A landscape with many valleys, sampled at points; each row gives a point and its height.
From any point a ball rolls to the lowest of the 2 points nearest to it. It stops when none of these is lower. Distance is the straight distance between rows; heights are no part of it.
z_472: [ -7  18 -30   5  -3   5  21 -16   8   4   4  -5  16  19   2  15 -25  20
   4   9  13]  h=0.65
z_754: [  3  -2  11 -17  -1 -13  17  20  -2  14  -5 -16 -21 -13  33 -21  -4 -33
   3   0  -9]  h=6.33
z_9: [ 10 -17   6  17  -5 -18   6 -11  13   1 -10  17   3 -29 -12   8  27  -7
  -9  -9  20]  h=6.15
z_788: [-13  -4 -16  22   1  22   6 -19  -2  -2  -7  10 -18  22  -6  -8 -10  16
  -5   9  16]  h=4.23
z_373: [ 13  -3 -11  16  -4 -10   0 -13  12 -11   8  -2  18 -10 -23  24   5   8
   3  -3  19]  h=0.96
z_142: [ 15   1   5 -22  26  -3  -1  20   7 -21   7 -16  -7   8  27   2 -16  -5
 -25  12   5]  h=2.69
z_856: [ 11  14  14  -2 -10 -26   7  19  -8  15 -14  -3   0 -16  12   4  -3 -24
  -1   0   1]  h=3.76
z_506: [-19   9 -13   4 -14  16   4  -4  -8   1  20  -9  12  13  16   3 -16  24
  -6  14  -7]  h=1.09
z_489: [ 12   9   1 -11   0  -4  -7  -2  -1  10 -17  -3  -9   7 -19   6  -5 -14
  34 -11 -15]  h=2.61
z_848: [-20 -13  -5 -19   4  27  10 -20   8  25   5   7   8 -10  15 -12   7   7
  -1  23  -1]  h=4.60
z_491: [-18  21  -4  -9 -20   9   4  -4 -21  19  22 -15  19   1  14   8  -6   4
  -8  12 -15]  h=1.70
z_189: [ -2 -29  -8   3  16   7   4 -33  12 -12 -15   0 -14   1 -18 -22   2 -16
  23   0  -6]  h=4.86
z_573: [  2  25   7 -34   5   6  -3  -3 -17  20 -18  -3  -3  17   3   8  -7 -12
  10  -6 -14]  h=5.89
z_809: [ -1 -17   7  15   7   8 -16  17 -17 -34  22   6 -23  20   2 -11   5  22
 -12   1  -4]  h=2.83
z_881: [-19   6  11  15 -17  22 -20  -5 -19  -8  -8  10   4  11 -25   1   0  24
  -8 -21 -10]  h=3.91
z_932: [ -5  26  10  18 -19   2  -1   3 -12   6 -12  -3  12  -1  -2  23   6   1
 -32 -20  23]  h=3.20
z_638: [ -4  17  -8  -5 -13   2   8  -5   1  21  10 -12  15  -4   6  14  -6   0
   9  12   2]  h=2.14
z_402: [ -2  12 -24 -11  16   2  17  -2  11 -11  11  -3  10  21  24   1 -23  19
 -15  19  11]  h=1.66
z_157: [  0  22  10   5 -13  -2   5  12 -20  20   7 -12  -8   6  22   0  -8 -15
 -25   5   8]  h=3.89
z_362: [ 10  -3  28  -9  14  -1 -11  19  -2  -9  -8   6 -20  -4  10 -11   6 -16
 -17   0   4]  h=3.29
z_813: [ -1  -4  11 -27   2   1   6   8  -3  13 -23  -2 -25  -7   7 -22   9 -31
  28 -13 -24]  h=5.63
z_838: [ -6  -5  21 -23  14   2   7  -5  -1   9 -39  15  -2 -18 -11 -20  17 -19
  13 -17 -15]  h=5.51
z_603: [  1 -16 -28   6  11  -7   3  -4  12 -28  30  20   1  24   5 -25   0  29
  -2   8  -4]  h=0.56
z_811: [-13  15 -13   3 -19   6  17 -12  -2  35  14 -11  21 -11  17  15  -1   0
 -18  10  17]  h=2.47
z_756: [ 11  -3   7  -8   5 -16  17  18  11   5  -3 -20 -18 -15  29 -10  -7 -33
 -10   0  14]  h=6.28
z_205: [ -4  22  18   9  -8   9 -13   6 -18 -11 -13  -2   8  13 -14  23  -3  16
 -32 -25   8]  h=3.47
z_318: [  6 -15  16  -9  -3 -10 -20  12  -7   9   1  10   4  -9 -20 -16   9 -10
  31  -9 -26]  h=5.22
z_906: [  3 -35  -1  -7  27   4  -4 -15  13 -28  -8  -6 -13 -11  -9 -30  12 -21
  13  -9  -7]  h=4.94
z_540: [ -6  -3   7  39 -26   9 -17  -2 -11  -4   3   6 -18   1 -18   2  14   3
  -9 -18   9]  h=2.75
z_879: [-27  -6   1  -1  -6  35   1 -16  -7  16   9  16  -2  -1  13 -12  11  16
 -14  17   5]  h=4.47
z_901: [ 14  -9  -2  21  -8 -21  14   1  20   9 -13   1  -7 -22  -2  13  14 -19
 -10  -6  33]  h=6.19
z_471: [  9  16   2   5   1  -3 -11   5 -10  -3 -10  -8 -13  25 -19   7 -18  -5
  23  -6  -8]  h=2.88
z_67: [  5 -10 -13 -18  11  -7  -4  11  19 -10  22 -13  16  -7  17  -2  -5   4
   5  18 -11]  h=1.25
z_105: [-10   7 -12 -10  15  14  14  -6  -5   0   9  -5   5  17  24  13 -15  18
 -39  16  22]  h=1.14
z_771: [ -2   1   6  -8 -10 -13  16  -6   4  24 -31  11   3 -25  -5   1  13 -16
  20  -9  -5]  h=6.06
z_953: [ -8  -1  13  25 -22   2  -9   3  -9   9  -3  19  -8 -13  -2  -7  20  -3
 -10  -6  11]  h=2.46
z_232: [ 18 -11  -4   2   2 -19  -2  -4  20  -5   4  -6  18 -18 -22  13   4  -9
  17  -6   1]  h=1.38
z_74: [-12 -10 -16 -15  16  20  16 -27  20  11  -8   2   8  -4   0  -2  -4   9
   2  16  10]  h=4.70
z_675: [ 11  15 -27   1   7 -21   5  11  11 -14  12 -16  11  21   1   8 -29   6
  21   9  -8]  h=1.60
z_594: [  2  -3  14   0  -5   2  -7   5  -2   5   6  13   5 -16   1  -1  13   0
  -9   2   6]  h=2.08
z_916: [  6 -11 -18  21   2  -6  -1  -2   3 -30  19   7 -10  24  -4 -15 -11  14
   8   7   0]  h=1.21
z_184: [  9   5  21 -11  -2  -7  -8  17 -12  12 -16   4 -27   0   1 -17   1 -27
  20  -9 -20]  h=5.70
z_927: [-10   3 -13  10  -4  11   7   0  -1 -10  22  -8   2  10  19  13  -6  26
 -22  11  14]  h=0.35
z_699: [ -6  10   2 -36  -5  -5  16 -17   0  31 -26   8  20 -20   0   9  12 -12
  18  -9 -16]  h=6.01
z_497: [  2 -27   8 -14  18   5 -13   7  10 -11   1  -1 -15  -9  -3 -36  11 -15
  21   1 -26]  h=5.03
z_509: [ 11  12   0  -9  13  -2   4   8   7  -8   0 -16  -3   7  14  12 -21  -6
 -12   8  12]  h=2.38
z_752: [ -4  19  18   6 -20   2 -12  23 -25   4  19 -10  -7   2  17  -3  -5  -7
 -18   0  -9]  h=3.69
z_566: [  6  -5  16 -16  22   8 -12  16  -3 -18   4   1 -10   6  18  -5   0   1
 -22   8   0]  h=3.00
z_264: [ -7 -10 -11   2   6  15   6 -29  14   5 -15   3  -5   1 -13  -6  -3   0
  18   8   1]  h=4.79
z_372: [ -3  24   8   7 -19 -20   8  15 -30  30 -20  -5  -1  -5  18   3   0 -22
 -19   3   4]  h=3.95
z_238: [  1 -19   2  -4   5   5  -7 -14   8  -7   5  16  14 -17 -18   5  21  10
  -1   2   3]  h=1.63
z_751: [ 10 -18  -4  19   6   3   1   1   6 -16  22  -1 -17  -2   4  12  18  15
 -15   8  17]  h=2.01
z_946: [ 19 -28   1  17  17 -11   4 -11  14 -21  14  -1 -13  -9  -8  17  29   6
 -12  -2  19]  h=1.64
z_418: [  8 -26   8  -6  10  -9 -27  14   1  -7   6  -3 -11  -2 -17 -25   4 -14
  32  -5 -29]  h=5.12
z_423: [  6  11  20 -30  12  -1 -14  17 -12   7 -13  -4 -10  10   7  -9  -6 -17
  13  -6 -26]  h=5.80
z_755: [ 15  -1   2   5   3 -10  15   3  17   8  -9 -12 -14 -12  10   6  -4 -23
 -11  -4  27]  h=6.23
z_926: [-18  -5   0   7   4  34   0 -23  -1  13 -11  17 -12   7  -3  -6   6   7
 -12   9  18]  h=4.35
z_25: [  4  -4   1  10 -11 -18  13 -15  17  18 -25  13  12 -32 -18  10  17 -15
   9  -7  15]  h=6.11
z_508: [  2 -14 -22  -6  16  -8  -1   6  16 -23  24   3   9   9  10  -7  -5  21
   1  17  -7]  h=0.66
z_141: [ 11  -8 -12 -15   7 -15 -11   4  10   4  -1 -13   3   2 -18  -2  -3  -9
  43 -10 -28]  h=2.31
z_467: [  5  18 -24  14  -7  -7  11   1   7 -11  11 -17   9  18   3  20 -30  14
   1   7  12]  h=1.15
z_19: [ -8   4  24 -17   4   9  -9  -3 -11  17 -22  23   4  -9  -6 -12  14  -6
   1  -2 -11]  h=5.43
z_718: [ -7  18 -25   5   2   7  14 -17   3  -2 -11   7   5  28 -11   1 -24  18
  14   5   1]  h=1.12
z_801: [  8   0 -23  12   2 -11   1 -24  11 -16  -1   3  29   2 -29  22  -8  20
  12  -4   7]  h=0.52
z_18: [ 12  -7   4  -6  -7 -21   3  10  16   7   7  -2  19 -31  -1   5   9 -12
  15  -1  -4]  h=1.74
z_166: [  1  -2 -18  15   0  -7  -9   6  -4 -19  14   2   8  21 -18  -8 -18  18
  20   0 -13]  h=1.53
z_715: [ -7  -4   8 -33  21  14  14  -4   3   4 -30  -3 -12  -8   0 -23  13 -26
  22 -19 -14]  h=5.57
z_348: [ 10   2 -23 -13  12 -15  -5   8  15  -4   2 -19  -3  16   0  -3 -18  -4
  34   5 -23]  h=1.99
z_518: [  9  -6   9 -16  -1 -20  -4  20   9   4  21   0  22 -29  16   3  10  -6
  -5   5  -7]  h=2.11
z_676: [  0 -22   4  16   2   8  -7  17  -6 -22  38  -1 -24   5  17   0  19  20
 -17  11   2]  h=2.43
z_854: [  0   9 -13 -17  12   4  10  -2   4   7   6 -17   1  15  19   4 -25   1
   0  19   0]  h=2.05
z_415: [ 11 -26   3   7  18  -1   0 -29  10 -17   0  14   4 -13 -18  12  32  10
 -12  -6  15]  h=1.26
z_447: [ -3  11  -3  27 -21   1  12   0   1  15  -5   0  13 -11   9  27  19   2
 -34 -11  34]  h=2.97
z_765: [ -8  10  17   1   2  13 -21  12 -24 -19  -5   5   9  17 -18   5 -10  19
 -17 -17  -5]  h=3.71
z_37: [ -4  19  -5  27 -14   7  -5   3 -11 -11  -6 -11 -14  26 -14   6 -24   8
   6  -9   3]  h=3.14
z_615: [ -5  15  -2  13 -28 -13  10   2  -1  21   9  -2  25 -23  11  23  10   0
 -20   0  18]  h=2.74
z_720: [-23   7  -5  20 -14  25  -1  -9  -9  -8  -5   8  -5  23  -9  -4  -9  29
  -9  -5  -1]  h=4.08
z_950: [-12 -13  16   9  -8  19 -26  18 -20 -18  22   8 -11   7   3 -16   6  18
  -9   1 -12]  h=3.16
z_850: [  6  -1 -31  10   8  -9  14 -26  18 -14  -2   9  14  16 -17   3 -16  17
  11   6   8]  h=0.94
z_876: [  2   1  -8  10  -1  -5 -10  -4  -5 -16   0   4  20  10 -30  11  -9  17
  15 -10  -5]  h=1.04
z_645: [  0  15   8 -34  12   3   3 -10   2  18 -27   0  12  -2  -4   6   1  -9
  16  -7 -15]  h=5.96
z_863: [ -8  10  -6  34 -28   8  -7  -6  -5  -1   5  -9  -5   8 -19  10  -8   9
   6 -12   4]  h=3.02
z_724: [-12   0  18  11 -22  12 -14  18 -21  -3  29  -1 -11  -3  20  -8  11   8
 -26  -2  -6]  h=3.46
z_393: [ 10  -1  24   8  -2 -16  -2  17  -4   4 -21  11 -18 -14   6  -8   6 -23
  -8  -6   7]  h=3.54
z_421: [ -5  -2  25   0 -13  -4 -15  10 -19  15 -10  24   2 -13 -19 -11  15  -5
  18  -8 -17]  h=5.33
z_785: [  7   3   6 -29  14 -12  -5  20   5  -3  21 -16  20  -9  24   0  -4  -6
 -13  12 -13]  h=1.79

For each start below, name the point where the ball stops.
z_715: z_927
z_37: z_472
z_699: z_927
z_752: z_415
z_497: z_927
z_863: z_415
z_756: z_927

Call two points neighbours if one is among the 2 nearest of the other. Go from one point of each pair to the other, from neighbour to neighbour, staying as low as possible. Name the highest point that can't be avoided.
z_472 / z_603: z_166
z_472 / z_801: z_718
z_927 / z_415: z_372
z_415 / z_603: z_37
